Points on a hilly landscape, in no order, each with its height.
From any point a climber steps to the highest of the 6 points nearest to it. It stops when none of these is higher. Distance is the straight distance between rows; heights are no part of it.
Z244 h=285: [130 163 108 113 156  79 190 124 110 157 137  94  88 137 178 181 140 135
  98  73  91 117 146  78 139 168 167 143 201  96 105  79  93 190 149 215
  91 110 120 133 149 149 124 116  77 171 151 135  94 127 128 158 134  92]
Z108 h=375: [166 121 146 122 122 126 199  82 134 115  92 147 140 185 121 148 116 137
 142  61  95 132 132  83 115 128 196  79 193  93  61  87  92 197 138 163
 147  92 104 115 113 158 134 184  88 146 145 133 106 146 112 181 117  88]
Z246 h=416: [130 120 120 142 134 177  86 114 113 133 113 166 147  90  92 121 113 103
 147 145 164  91 120 201 167  65 121 160  85 157 140 158 160  96 122  79
 109 120 131 137  84 119 148  88 150 109  85 113 120 128 134  96 116 163]
Z330 h=312: [ 93 111 129 138 132  88  89 183 144 157 114  87 115 105 156  89 146 119
  83 175 137 157 102 138 151 187  87 164  77 124 169 137 155  95  93 148
 135 147 136 112 154 106 110 130 144 125 138 128 140 108 155 105 124 158]
Z768 h=148: [128  55  99 125 143 131 131 162 124 138 167 146 106  52  98  90 112 146
 102 174 149 219 126 139 141 142  96 125  93 151 161  98 143 105 116 117
 111 177 198 116 147 139 101 120 129  93 141  67 157 126 138  86 136 182]
Z662 h=385: [120 105  98 112 110 130 196  93  94  82 163 165 124 152 130 146 128 140
 134 113 130 125 122  99  88 125 171 119 123  99  96  97 138 115 149 140
 152  84 177 124 116 114 139 163 113 107 133 108 129 144 101 170 145 129]
Z159 h=144: [112  76 112 124 155 138 117 137 121 136 153 161 120  40  89  78 112 135
 118 189 150 202 130 168 139 116  91 140  81 147 179 109 150  95 121  93
 108 174 178 101 114 138 119 100 149  97 129  74 142 132 138  92 129 166]
Z214 h=204: [116  83 112 131 145 105  95 174 139 155 133 121 107  50 113  75 128 119
 101 194 150 187 126 156 149 167  96 142  67 144 160 117 154 105  97 128
 128 169 166 115 137 130 106 114 144 116 140  96 148 126 154 104 140 176]
Z253 h=401: [135 161 148 115 138 108 169 104 132 139  97 101 120 161 157 167 129 110
 122  86  83 127 142  68 127 148 153 118 207 114  96 111 100 217 151 196
 145 105  91 161 142 150 142 154  92 152 141 153 106 142 118 156 130  88]
Z833 h=224: [193 117 141 138  91 153 169  73 120  89 105 178 164 204  82 137 117 146
 159  64 113 102 115 103 106  76 196  80 180  88  93 118 106 158 144  48
 152  75  85  77  84 136 122 201 113 151 114 119 143 146  88 208 111  80]
Z784 h=510: [118 210 194 129 144  69 107 156 166 156 124  58 128 150 183 145 117  95
 128 112  96 106 187 115 129 169  94 114 155 137 141 126 108 173 105 171
 143 154  50 188 179 162 147 135 158 144 134 198 101 111 141  99 117 119]
Z241 h=666: [106 136 130 109 107 123 161 105 125 112 141 124 127 153 139 145 139 110
 134 111 111 111 139  99  98 135 138 119 143 119 104 124 107 149 142 160
 134  79 115 121 116 134 149 142 114 139 140 142 102 137 111 139 157 106]
Z54 h=207: [143  75  90 125 141 168 170 144 101 115 182 169 120  73 110 109 121 156
 121 148 166 189 113 126 119 141 139 134 112 135 138 100 163  80 154 120
 111 162 219 137 157 122 105 131 102 109 137 100 143 149 132 129 138 174]
Z799 h=321: [104 127 136 149 135  99  62 175 143 165  97  99 128  91 113  99 140 115
 106 183 143 159 104 171 174 169  74 178  58 141 170 146 162  87  85 123
 105 157 106 104 150 125 104 116 157 129 126 139 141 114 172  88 122 160]
Z717 h=431: [ 96 130 129 150 136 103  75 171 136 142 128 105 124 124 132 117 137 123
 108 159 146 135 126 148 149 179 102 157  88 139 153 158 155 106 117 133
 118 139 135 123 150 102 117 144 147 132 137 122 125 114 139 101 136 150]
Z531 h=392: [106 115 105 106 118 154 124 134 101 104 139 138 138 158 129 135 126 134
 131 134 156 119  99 139 114 133 162 138 126 124 105 136 168 111 147 108
 124 104 155 140 119 107 126 125 116 124 136 121 147 119 123 138 158 142]
Z963 h=407: [141 139 150 117 135 130 163  87 131 115 115 120 131 173 146 136 120 112
 138  93 106 116 139  77 121 133 159 101 172 113  91 121 105 194 143 158
 139 106  97 135 118 155 147 164  96 150 153 142  99 136 115 148 129  77]
Z535 h=360: [119 129 112 108 139  93 188 106 109 124 126 127 100 169 161 165 126 114
 118  86  97 111 141  87 112 149 169 122 172 102  98  87 107 173 139 197
 123  99 127 141 132 141 138 132  76 157 155 136 103 159 114 153 144 104]
Z480 h=639: [104 166 141 124 145  56 116 150 141 161 136  90 100 133 180 150 134  98
 102 130  95 122 174 107 141 181  96 148 123 115 152 115 103 143 104 186
 129 115 107 142 151 122 123 134 142 145 146 169  93 138 106 115 127 105]
Z247 h=425: [114 140 128 114 139  76 165 125 136 138 136 111  94 150 151 147 121 115
 115  95  92 125 155  85 116 159 140 123 155 123 111  95 116 159 133 202
 117  93 113 156 137 133 135 124  98 157 144 153  96 158 115 126 135  87]
Z272 h=340: [106  89  93 127 130 138 161 115  92 100 166 158 135 135 129 139 108 159
 118 133 140 134 114 117 114 137 155 146 120 102 118 111 144 100 146 142
 127 116 200 135 131  93 128 139 106 126 132 106 140 136 117 157 146 146]
Z349 h=229: [118  96 139 123 130  79 100 192 134 175 108 101 100  61 133  73 135 112
 114 204 145 184 123 149 169 166  57 160  63 130 174 129 156 109  93 147
 129 160 134 111 158 138  99 117 160 112 149 122 140 110 177  81 131 172]
Z616 h=563: [100 188 177 115 142  91 126 126 149 134 132  83 127 157 178 143 118 100
 136 111  86 107 176 107 119 167 112 118 152 140 120 134 110 171 116 171
 127 134  65 169 148 160 143 116 130 142 162 185  88 135 132 113 122 109]
Z355 h=324: [148 165 157 122 107 154 101  94 162 113  77 109 148 168 129 119 151 127
 169 101 105  80 115 119 112  88 142  85 158 132 104 177  86 161 140 107
 149 107  61 132 104 148 130 155 148 141 118 176 111 117 117 144 116  73]
Z294 h=320: [139 103 114 123 134 183 122 107  89 124 127 178 149 104  93 129 111 132
 149 131 168 113 102 170 123  96 126 148 101 144 127 127 183  95 139  87
  98 119 163 151 111 105 131 107 107 124 125 104 131 153 127 127 130 151]
Z750 h=583: [101 102 110 141 131  68 116 175 148 155 157  96  90  85 159  93 141 144
  70 170 145 172 143 101 149 181 104 145  93 105 149 111 140  81 105 179
 120 140 178 124 154  97  97 114 123 128 147  93 140 112 125 133 149 159]
Z451 h=302: [ 98  96 114 134 129 109 105 165 136 140 128 125 112  96 146  96 122 141
 108 156 149 155 113 131 144 169 103 159  86 127 147 131 164  89 114 126
 109 147 173 142 134 110 108 137 114 124 145 108 159 128 128 128 145 165]
Z322 h=146: [116 119  91 124 142  68 175 123 115 140 163 153  82 124 162 142 130 157
  85 115 130 130 161  87 128 161 124 164 137 105 112  88 111 104 137 217
 102 102 187 123 133 104 125 132 120 128 165 132  99 164 107 150 130 122]
Z499 h=208: [122  93 123 144 167 136  86 139 122 157 152 151 120  56  87  87 121 121
 119 187 162 174 117 178 148 118  83 138  70 152 163 114 159  92 112  80
 105 155 168 103 108 131 121 109 141 112 119  86 132 137 137 101 125 166]
Z759 h=142: [131  71  94 125 166 173 142 127 101 121 175 171 116  47  91 107  96 151
 128 149 159 188 141 145 122 122 117 131 113 151 167 102 178  81 137  96
 111 164 187 125 136 114 129 114 114  98 127  81 143 158 109 118 143 163]
Z17 h=169: [131  52  82 146 148 135 166 146 115 129 197 157  92  39 109  96 127 162
  94 145 158 209 125 119 134 153 101 109 115 146 153  78 141 112 138 151
 105 177 212 127 165 133  91 115 129  96 137  73 164 136 117 117 146 173]
Z935 h=259: [149 186 162 129  96 155  87 104 162 112  76 100 144 166 118 132 153 113
 161  82  99  64 113 130 127  76 138  95 146 152 106 201  91 141 138  77
 161 141  62 126 116 133 145 133 163 141  95 162 130  88 122 134 110  75]
Z55 h=464: [108 171 175 118 113 104  94  98 144 113 120  91 133 167 153 139 145 110
 160 125  92  99 161 115 103 123 121 102 149 136 132 176  96 160 128 115
 158 119  75 140 138 143 132 136 171 146 135 170  98 115 124 135 130  98]
Z850 h=172: [179 193 155 134  85 169 126  65 170 113  59 134 137 184 101 130 132 129
 176  76 100  70 116 117 137  73 149  79 161 134 104 197  87 146 149  85
 175 126  55 113 106 138 136 178 159 155  95 174 118 120 112 168  87  72]
Z445 h=577: [103 189 159 118 153  62  87 150 154 144 143  77 122 136 170 145 120 109
 131 136 104 104 181 137 124 174  73 119 123 135 156 128 105 128  83 166
 137 131  56 151 158 148 133 126 181 120 141 202  86 121 122  91 122 103]
Z861 h=291: [124  75 111 142 136  71 117 202 134 165 142 100 101  59 142  89 128 143
  69 188 158 194 135 112 144 175  78 148  94 121 156 111 131 113 109 168
 129 179 190 121 166 118  88 108 117 109 152  84 157 110 149  93 143 184]
Z599 h=211: [187 174 143 153  91 174 118  98 148 117  62 135 136 174  98 126 144 135
 180  79 112  52  86 130 143  60 155  90 173 144 104 205  78 154 144  62
 170 140  66 110 101 128 157 162 157 152  65 166 129 104 119 154  91  79]
Z552 h=288: [148 131 126 135  80 174 153  90 120  96 110 157 169 205 100 130 140 147
 167  84 136 103  88 134  86  79 173  98 163 106 100 130 109 141 140  70
 149  88  98 100  92 117 145 173 108 145 119 127 140 139 120 164 131  77]
Z310 h=599: [ 79 179 155 121 119  99 100 139 149 117 132  77 127 154 162 153 137 114
 135 141 106  99 146 141 127 151  99 131 120 140 148 155 109 112 108 142
 142 123  72 123 141 128 135 133 167 129 129 168 107 112 124 115 140 105]
Z753 h=187: [118 100 118 132 145 159 116 132 104 135 143 162 133  98 110 115 102 148
 125 160 149 145 103 166 128 137 122 155  99 143 138 131 183  90 130  98
  99 128 177 127 134 117 113 113 122 121 132 107 142 140 116 126 131 163]
Z902 h=184: [135  65  91 137 133  89 169 170 109 139 193 132  84  30 132  97 127 156
  67 167 159 225 128 103 139 190  98 123 106 128 157  85 131 109 112 178
 104 176 208 112 164 128  82  86 124  92 134  61 157 117 149 107 135 185]
Z456 h=373: [147 141 134 115 139 108 194 111 133 130 112 102 105 158 169 164 122 122
 116  73 107 120 144  85 113 142 176 121 199 103  88 103 110 208 152 192
 123  96 121 153 148 160 135 160  77 167 157 148 115 140 112 158 141  91]
Z458 h=334: [159 118 143 135 116 141 176  72 135 102 109 161 147 203 122 132 137 118
 147  96 107 122 132  83 111 106 178  81 180 108  81 130  91 185 135 121
 158 101  85 109 112 152 146 175 106 151 146 151 113 133 112 167 133  80]
Z79 h=396: [117 116 147 141 152 151  73 152 141 155 104 151 129  82  97  98 129 100
 136 181 145 125 104 201 168 116 108 186  65 151 162 140 149  82  97 108
  99 137 124 115 106 131 119  96 161 100 113 119 121 122 147  81 126 165]
Z271 h=553: [ 83 157 127 120  97 117  76 132 151 118 122  79 128 155 151 131 146 120
 142 142 117  92 120 142 131 137 102 140 118 131 142 152 135 104  94 130
 131 106 104 133 140 109 121 113 154 130 134 154 128 120 123 103 146 121]
Z934 h=674: [ 75 179 145 116 123  73  93 150 149 137 140  69 123 143 160 148 133 107
 129 139 103 116 166 122 129 158 100 132 123 120 151 131 115 120 104 175
 142 115  72 141 143 129 137 124 163 128 145 158  96 130 120 119 128 116]
Z863 h=255: [103  85 102 124 143  96 170 122 114 116 168 154 105 117 152 141 129 155
 108 119 143 132 132  87 128 152 151 148 112 109 104 107 135  99 137 175
 116 121 203 129 140  90 129 145 125 126 140 123 131 140  98 162 145 143]
Z838 h=469: [123 127 124 151 130 143  60 136 126 151 106 148 144 108 114 134 122 118
 145 148 143 102 102 196 160 116  96 169  80 157 146 151 150  90  95  99
 104 135 109 142 119 119 122  85 155 116 120 139 122 134 140  90 126 154]
Z137 h=655: [122 124 110 143 111 174  95 144 102 141 100 162 147 120  98 139 126 116
 157 132 155 106  92 189 150 106 111 158  79 158 132 150 153 119 129  83
 101 114 136 139 110 113 132  91 125 130 111 121 148 138 131 106 135 167]
Z591 h=261: [122  94 128 127 133  47 118 208 148 160 125  79  90  85 163  80 148 120
  79 188 148 189 139 111 149 196  68 164  78 101 174 115 137 109  96 174
 137 170 161  94 151 110 102 118 136 118 134 117 150 107 172  96 131 161]
Z688 h=391: [135 156 159 118 113 137 132  91 149 104  93 124 141 173 126 142 139 115
 148 102 100  98 143  96 116 106 155  84 170 125  95 143  94 178 141 131
 152 109  88 144 117 152 135 171 136 155 137 169  94 140 119 151 117  79]
Z140 h=210: [122  62 100 121 129  80 141 194 116 151 161  91  83  45 136  88 127 136
  81 178 145 226 128 102 148 178  78 131  92 120 157  97 135 112  98 175
 132 185 192 115 152 127 104  84 136 104 146  71 166  98 169  95 147 183]
Z645 h=135: [137  92 108 128 167 199 111 108 117 127 163 173 151  64  92  98  97 154
 128 175 155 150 129 166 131  83 113 149  90 164 170 121 169  67 138  73
 104 153 172 123  96 117 141 101 138  96 116  73 130 139 116 108 108 159]
Z267 h=531: [ 70 149 133 120 121  96  83 156 141 135 135  95 120 138 144 125 138 123
 126 156 131 113 137 145 133 163 112 142 108 126 136 141 140 102 110 137
 135 118 122 129 155 115 115 125 145 126 133 136 125 125 130 119 145 140]
Z914 h=244: [182 143 153 154 105 154 143  75 144 108  93 156 157 191  97 131 131 129
 157  84 105  80 119  93 100  87 179  74 168 108  80 151  88 173 135  90
 157 100  83 110  83 147 128 191 126 147 121 137 131 145 113 170 104  73]
Z408 h=568: [157 147 141 140  83 169 120 101 136 118 101 139 157 184  96 142 148 129
 173  94 140  61  79 121 116  77 178  86 157 120  88 161  96 152 153  55
 154 106  73 104  89 134 147 159 143 134  93 130 143 113 131 143 116  82]
Z223 h=230: [129 121 142 142 134  71  83 201 142 167 100  79 121  87 144  79 140  97
  94 210 149 178 126 138 163 189  44 167  58 137 185 130 159 101  70 155
 123 184 113 101 159 135 113 116 162 117 127 132 154  77 191  78 116 160]
Z262 h=281: [130  93  90 129 143 182 147 119  94 107 159 170 145 116 110 130 101 151
 137 133 160 152  99 135 113 123 161 135 107 128 123 111 181 107 168  93
 114 121 200 141 146  92 118 136  96 114 129  96 153 134 120 153 137 159]
Z121 h=477: [135 158 162 119 141 117 130 114 144 120  97 105 136 173 142 137 134 108
 131 106  85 121 148 101 109 136 146  91 166 129 106 128  97 195 141 173
 148 114  75 154 136 174 132 149 121 149 164 158  98 145 110 144 131  99]
Z575 h=446: [158 226 205 128 146  93 116 144 168 147  76  69 163 154 180 161 112  89
 116  80  75 101 181  65 127 141 126 122 181 136 117 129  98 184 151 162
 156 162  67 196 169 175 154 153 139 167 134 183 122  94 159 160 109 118]
Z952 h=365: [155 159 147 126 141 129 200  96 127 127  93 128 126 169 146 161 136 133
 126  70  86 126 124  74 121 132 184 104 206  88  89 101  89 226 150 183
 141 104 101 143 127 155 125 182  82 162 126 137 118 133 119 178 125  84]
Z270 h=296: [130 100 134 134 162 117  76 174 145 173 137 142 104  47  96  66 133 114
 115 210 148 173 118 182 167 117  68 160  62 156 172 124 157  89  86  87
 123 152 135 102 124 135 120  95 156 111 135  99 134 114 161  69 115 177]
Z462 h=459: [146 232 207 122 144  88 120 146 178 143  99  57 153 164 180 178 104  95
 125  97  93 107 188  77 122 147 115 130 175 140 132 143 109 191 133 153
 145 163  56 203 179 167 141 144 153 165 120 194 119 100 157 134 120 117]
Z712 h=198: [119  71 110 132 138 120 116 160 124 137 153 144 119  49 100  87 121 147
  98 163 155 184 120 135 140 159  99 148  90 147 144 116 167  96 113 117
 107 169 179 125 145 124  95 116 115 115 137  76 142 137 129 106 128 176]
Z547 h=278: [ 91 108 102 132 151  95 129 146 130 128 147 116 104 120 158 130 136 156
  91 149 138 143 135 115 122 169 130 159 105 118 134 119 151  93 123 164
 124 112 184 137 136  87 105 131 117 134 142 121 125 138 103 141 159 148]
Z908 h=530: [ 94 171 136 131  93 125  69 127 140 116 115  71 138 159 137 143 158 106
 147 126 119  80 128 153 117 121 102 110 121 138 129 166 126 121 118 114
 147 114  66 140 137 131 132 114 169 130 122 172 112  96 138 116 139 112]
Z953 h=277: [121  66  90 138 136  81 159 152 121 128 176 119  71  69 147 107 137 177
  83 161 152 175 139  92 138 160 107 142 108 116 151 100 121  85 122 184
 101 163 222 129 160 102  94 118 104 110 136  87 147 133 123 139 145 159]
Z276 h=189: [144  84 108 126 165 193 157  99  91 112 182 199 142  85  88 119  79 159
 143 133 175 174 118 152 115 102 129 135 106 137 145 114 201  81 147  84
  90 136 186 124 121 118 129 117 101 104 123  97 133 157 112 149 120 179]
Z576 h=566: [ 94 108 118 123  86 153 129  99 109 107 129 126 147 169 130 151 149 131
 162 107 128 101 102 124  93 114 147 119 135 110 111 133 124 129 139 117
 135  85 128 128 115 117 140 131 125 148 123 121 128 126 119 146 162 106]
Z537 h=221: [119 100 103 109 139  82 196  95  92 124 168 155  88 153 144 163 129 144
 112  97  92 132 151  91 100 152 155 134 164 111  91  86 107 136 133 195
 105 100 167 126 138 118 142 125  93 152 147 136  99 164 107 162 138 119]
Z149 h=325: [174 107 126 136 111 153 188  82 123  81 126 182 155 201  99 129 107 134
 149  61 115 123 124  86  86 103 199  74 177  82  78  91 104 170 146  81
 145  76 101  79  93 140 138 193  83 139 114 114 130 155  92 198 129  78]
Z504 h=159: [127 106  93 118 147  56 162 147 117 154 164 130  54 105 168 130 127 157
  67 137 113 159 175  75 134 177 107 145 113 116 119  88 102 105 119 205
 105 123 182 126 140  91 124 116 113 144 170 126 119 151 114 138 120 127]
Z359 h=488: [127 126 117 120 131 116 182 103 107 109 128 139 114 166 140 149 136 125
 136  81  95 133 136  91  91 125 169 106 167 102  76 105 103 192 132 181
 128  81 113 119 123 154 148 151  84 159 147 130 111 160 101 152 151  91]
Z118 h=58: [136 106  97 121 177 206 116 114 118 117 199 177 141  51  80  93 114 155
 117 174 165 164 142 179 141  54 101 141 110 146 180 110 164  68 134  65
 101 165 190  95  94 116 122  84 109  68  99  70 154 115 126  90 102 154]
Z65 h=306: [130 123 127 128 169 158  81 166 134 150 123 147 137  47  95  68 139 111
 125 207 159 126 117 211 174  72  83 174  70 168 180 151 138  73 114  71
 104 166 141  93  81 117 121  89 157  75  89  77 143 119 152  75 109 162]
Z621 h=178: [144  51  79 132 128  62 175 180 103 155 192 111  84  20 150 103 129 190
  68 143 141 220 135  84 133 162  93 121 118 121 161  87 107 109 105 185
 114 191 221 113 135 121  70  86 121  83 152  77 150  98 154 111 143 173]
Z709 h=448: [118 164 138 119  93 126  93 103 133 118 103  96 158 164 131 138 153 112
 160 135  96  78 134 130 106 116 151 109 143 128 120 157 101 128 141 101
 146 120  71 126 116 134 134 128 152 139 122 150 100 128 133 136 146  91]
Z135 h=297: [ 87 112 114 119 143  71 148 147 138 137 152 123  82 128 166 132 126 139
  87 129 120 132 156  99 124 179 116 144 136 112 131 106 132 113 112 203
 119 112 166 139 144 117 120 125 115 138 151 137  91 145 103 131 122 125]
Z600 h=380: [142 195 179 121  99 129 105  94 159 120  89  85 140 152 123 143 151 113
 153 105  86  74 162 108 120  94 124  88 143 151 112 173  86 158 122 114
 160 152  30 153 135 165 156 149 179 155 106 187 102  96 128 123 101  93]
Z129 h=359: [148 100 100 129 108 182 172 106  73 104 156 182 164 153  90 153  96 149
 162  98 157 128  90 145 106 105 177 131 123 130 101 119 176 108 151  89
 115 102 174 116 119 109 141 131  81 124 108 103 161 139 134 151 115 145]
Z947 h=439: [112 138 124 132 119 159  91 126 128 109 107 127 144 151 119 142 143 114
 148 128 132  94  94 170 122 124 141 138 112 138 115 153 149 119 134 113
 130 109 113 142 127 110 138 110 130 143 132 132 130 132 130 117 151 145]
Z639 h=226: [131 135 112 142 160 187  82 143 138 140 150 163 135  59  76  77 118 109
 106 183 164 113 118 231 170  43 109 159  99 140 172 131 161  70 139  52
  95 152 147 102  63  97 135  87 128  72  63  76 153 107 137  61  98 163]
Z795 h=507: [ 99 136 139 105 127  94 141 124 123 131 137 116 119 139 168 137 138 107
 119 120 108 114 165 112 120 148 119 120 136 124 117 128 117 143 117 173
 135 103 112 131 121 126 129 128 121 141 151 138  84 150 115 108 149 102]
Z564 h=243: [150 114 100 130 100 179 154 101  84 118 117 175 153 155  87 149 107 129
 175 104 162 108  94 187 110  88 161 138 109 138 115 127 162 112 152  75
 117 106 151 141  98 106 148 108 110 126 112 116 153 133 124 132 122 146]
Z156 h=437: [165 208 207 123 134 100  97 124 173 144  84  69 159 164 145 154 117  98
 139 100  87  97 185  93 131 132 122 103 158 159 123 165  92 181 131 152
 148 164  41 190 161 178 150 146 168 158 128 199 101 111 147 140  92  97]
Z176 h=367: [ 84 119 126 110 141  78 109 170 155 144 139  96  98 120 172 124 140 134
  77 165 112 147 164 113 152 184  89 149 101 112 152 120 136 103 110 174
 132 128 139 132 153 107 108 128 150 110 151 142 114 111 125 121 144 135]
Z4 h=313: [144 133 127 149  70 181  62 140 119 127  87 129 158 149  94 136 144 109
 177  98 126  73  98 186 151  74 119 127 126 165 120 184 115 125 129  91
 148 116  95 136 111 122 159  76 141 120  93 161 135 131 133  96 129 120]
Z979 h=260: [158 113 115 146  84 185 137  91  98  99 110 155 160 171  99 144 118 135
 163  94 155  97  77 151  98  74 171 118 134 121  84 139 137 132 150  62
 138  78 117 113 107 109 152 125 110 137 116 120 165 140 135 128 129 115]
Z810 h=371: [144 125 117 125  83 172 127 106 103 108 105 139 162 179 108 139 147 126
 170 113 142  93  75 145 108  86 163 117 143 132 108 135 125 130 138  86
 132 101 102 117  96 115 138 134 129 133 105 118 146 118 128 133 133 112]
Z173 h=406: [144 113 126 126 120 140 181  89 118  89 132 178 133 178 118 138 136 135
 159  71 132 137 125  88  86 114 184 101 162  91  72 111 104 170 146 136
 150  85 117 107 116 144 137 163  92 145 134 123 124 151  97 179 143  98]
Z737 h=283: [ 90 150 144 133 138  44  93 186 139 156 134  71 105 124 176 123 140 109
  87 180 133 146 159 134 132 187  66 160  87 105 168 139 135  88  84 164
 128 139 124 115 146 109 117 121 168 131 131 165 119 106 150  94 111 131]
Z887 h=79: [125  74  91 112 182 192 153 118 109 102 202 197 135  50  84 109 108 155
 112 177 160 221 144 155 125 113  97 121 106 151 181  96 140  77 138  78
 104 176 197 102 135 136 124  93 100  69 134  64 151 150 107 100 122 177]
Z735 h=387: [153 123 118 146 110 190 105 113 112 139 102 178 149 134  93 154 115 109
 174 120 162  80  93 195 150  68 132 147 106 160 125 160 144 109 132  82
 113 101 121 134  89 109 147  89 126 124  98 130 131 145 148 104 115 144]
Z363 h=168: [132 118  93 125 162 172  97 133 125 133 168 159 141  61  82  93 114 137
 111 188 170 132 134 200 156  62 108 151 103 144 179 127 148  63 134  52
  87 164 174  93  96 102 111  77 134  65  88  66 146 112 144  77 108 150]
Z890 h=386: [137 135 129 127  79 161 135  92 126  97 107 135 146 183 105 138 145 129
 148 102 134  95 100 128 116  91 157 102 151 110  90 139 109 153 144  92
 143  83 108 105  98 135 118 149 135 134 122 115 137 113 119 145 142  97]
Z134 h=22: [135  81  84 118 158 226 157 104  99  84 229 202 147  65  90 120 103 180
 120 164 173 208 128 168 130  75 118 107 123 127 187  78 156  60 147  79
  90 170 212  66 119 123 124  92  80  33 121  81 168 168 109 104 104 157]
Z200 h=377: [124 162 126 146  95 162  73 138 113 129 107 111 152 147 112 147 129 100
 162 118 119  74 106 183 144 106 127 140 114 150 122 176 126 119 124  82
 136 130  79 159 119 120 139  89 157 128 106 162 144 140 141  97 126 133]
Z40 h=388: [137 101 116 124  87 164 183  97  82  76 159 166 164 199 118 157 102 147
 160  85 155 132  98 118  84  83 190 121 144  89  94  94 146 116 157  78
 147  88 152  99 113 120 147 145  96 136 103  99 157 130 118 176 124 128]
Z715 h=489: [141 204 189 126 152 103 142 149 162 139 107  52 124 157 185 166 130  97
 106  85  71 108 162  70 133 172 135 134 196 122 126 113  98 209 142 192
 156 144  67 174 156 173 138 121 133 155 132 176 107 113 148 141 114 101]
Z845 h=293: [135 116 111 135 143 166  93 125 126 139 141 173 153  66 102 111 104 115
 150 171 165 122 116 194 162  86 115 166  87 161 157 145 163  82 120  63
  90 127 149 121  91 107 140  90 131  88  99  91 118 135 132  92 109 168]
Z566 h=345: [119 153 122 125  86 167  82 115 130 119  99 120 149 176 111 155 154 127
 164 104 129  56 101 144 115  91 135 110 147 128 102 172 112 128 136  88
 143 118  90 128 114 121 137 109 147 133 120 147 139 116 132 123 141 114]
Z182 h=378: [168 161 189 134 129 142 139 100 161 122  60 122 149 186 133 142 130 120
 144  93  83  98 145  98 126 115 151  75 172 136 104 151  97 199 142 132
 172 124  59 156 130 163 133 184 144 168 138 170 108 130 121 154 114  89]
Z571 h=574: [162 165 145 121 166  87 219 120 120 153 114  99 101 152 166 188 146 153
  92  72  83 121 128  62 124 145 194 135 223  85  92  81  78 207 157 209
 114 113 131 139 127 158 124 142  82 154 145 133 117 116 135 198 133  81]
Z752 h=534: [ 95 174 138 139 116 102  68 154 158 128 107  85 139 149 147 139 153 109
 144 147 120  97 124 174 140 153 103 148 103 139 147 156 127 110 101 132
 134 134  78 133 154 125 124 109 175 123 111 160 135  96 133  94 129 130]
Z530 h=257: [178 204 183 120 101 147  99  86 172 113  61 125 155 172 124 138 131 113
 151  69  86  77 142 106 128  98 133  69 154 154  98 182  83 160 122  87
 157 134  49 141 123 156 154 176 186 156  97 198 109 102 133 166  63  80]
Z51 h=238: [156 133 114 139  75 185  85 123 114 145  83 136 141 173  92 136 139 122
 162  87 141  67  75 160 131  72 150 108 156 148  97 179 107 128 142  70
 155 118  65 123 102 113 161 108 133 134  93 161 148 128 143 112 120 104]
Z512 h=450: [108 115 100 119 109 149 159 106  98  95 144 154 144 178 123 140 127 146
 157 103 135 109  99 125  88 115 164 127 130 111 107 115 144 134 144 104
 137  97 154 122 120 112 142 139 102 133 121  99 141 125 123 162 142 111]
Z975 h=215: [103  86 100 132 147 122 139 142 129 138 146 143 110  92 122 103 120 154
 113 152 160 157 111 122 142 164 116 151 109 132 145 122 163 103 128 137
 105 147 205 133 154 116 112 122 115 113 143  92 160 136 111 141 151 178]
Z841 h=423: [153 168 173 122 148 111 169 113 147 134  66  89 133 164 178 150 124 109
 117  79  71 109 151  65 118 148 168 107 208 100 101 112 105 224 155 176
 152 130  94 168 131 167 134 156 105 162 148 159 108 117 137 162 115  92]

Where does a climber stop that starts at each point below?
Z349 -> Z934
Z134 -> Z241
Z159 -> Z137
Z223 -> Z934
Z759 -> Z241
Z363 -> Z137
Z935 -> Z934
Z530 -> Z934
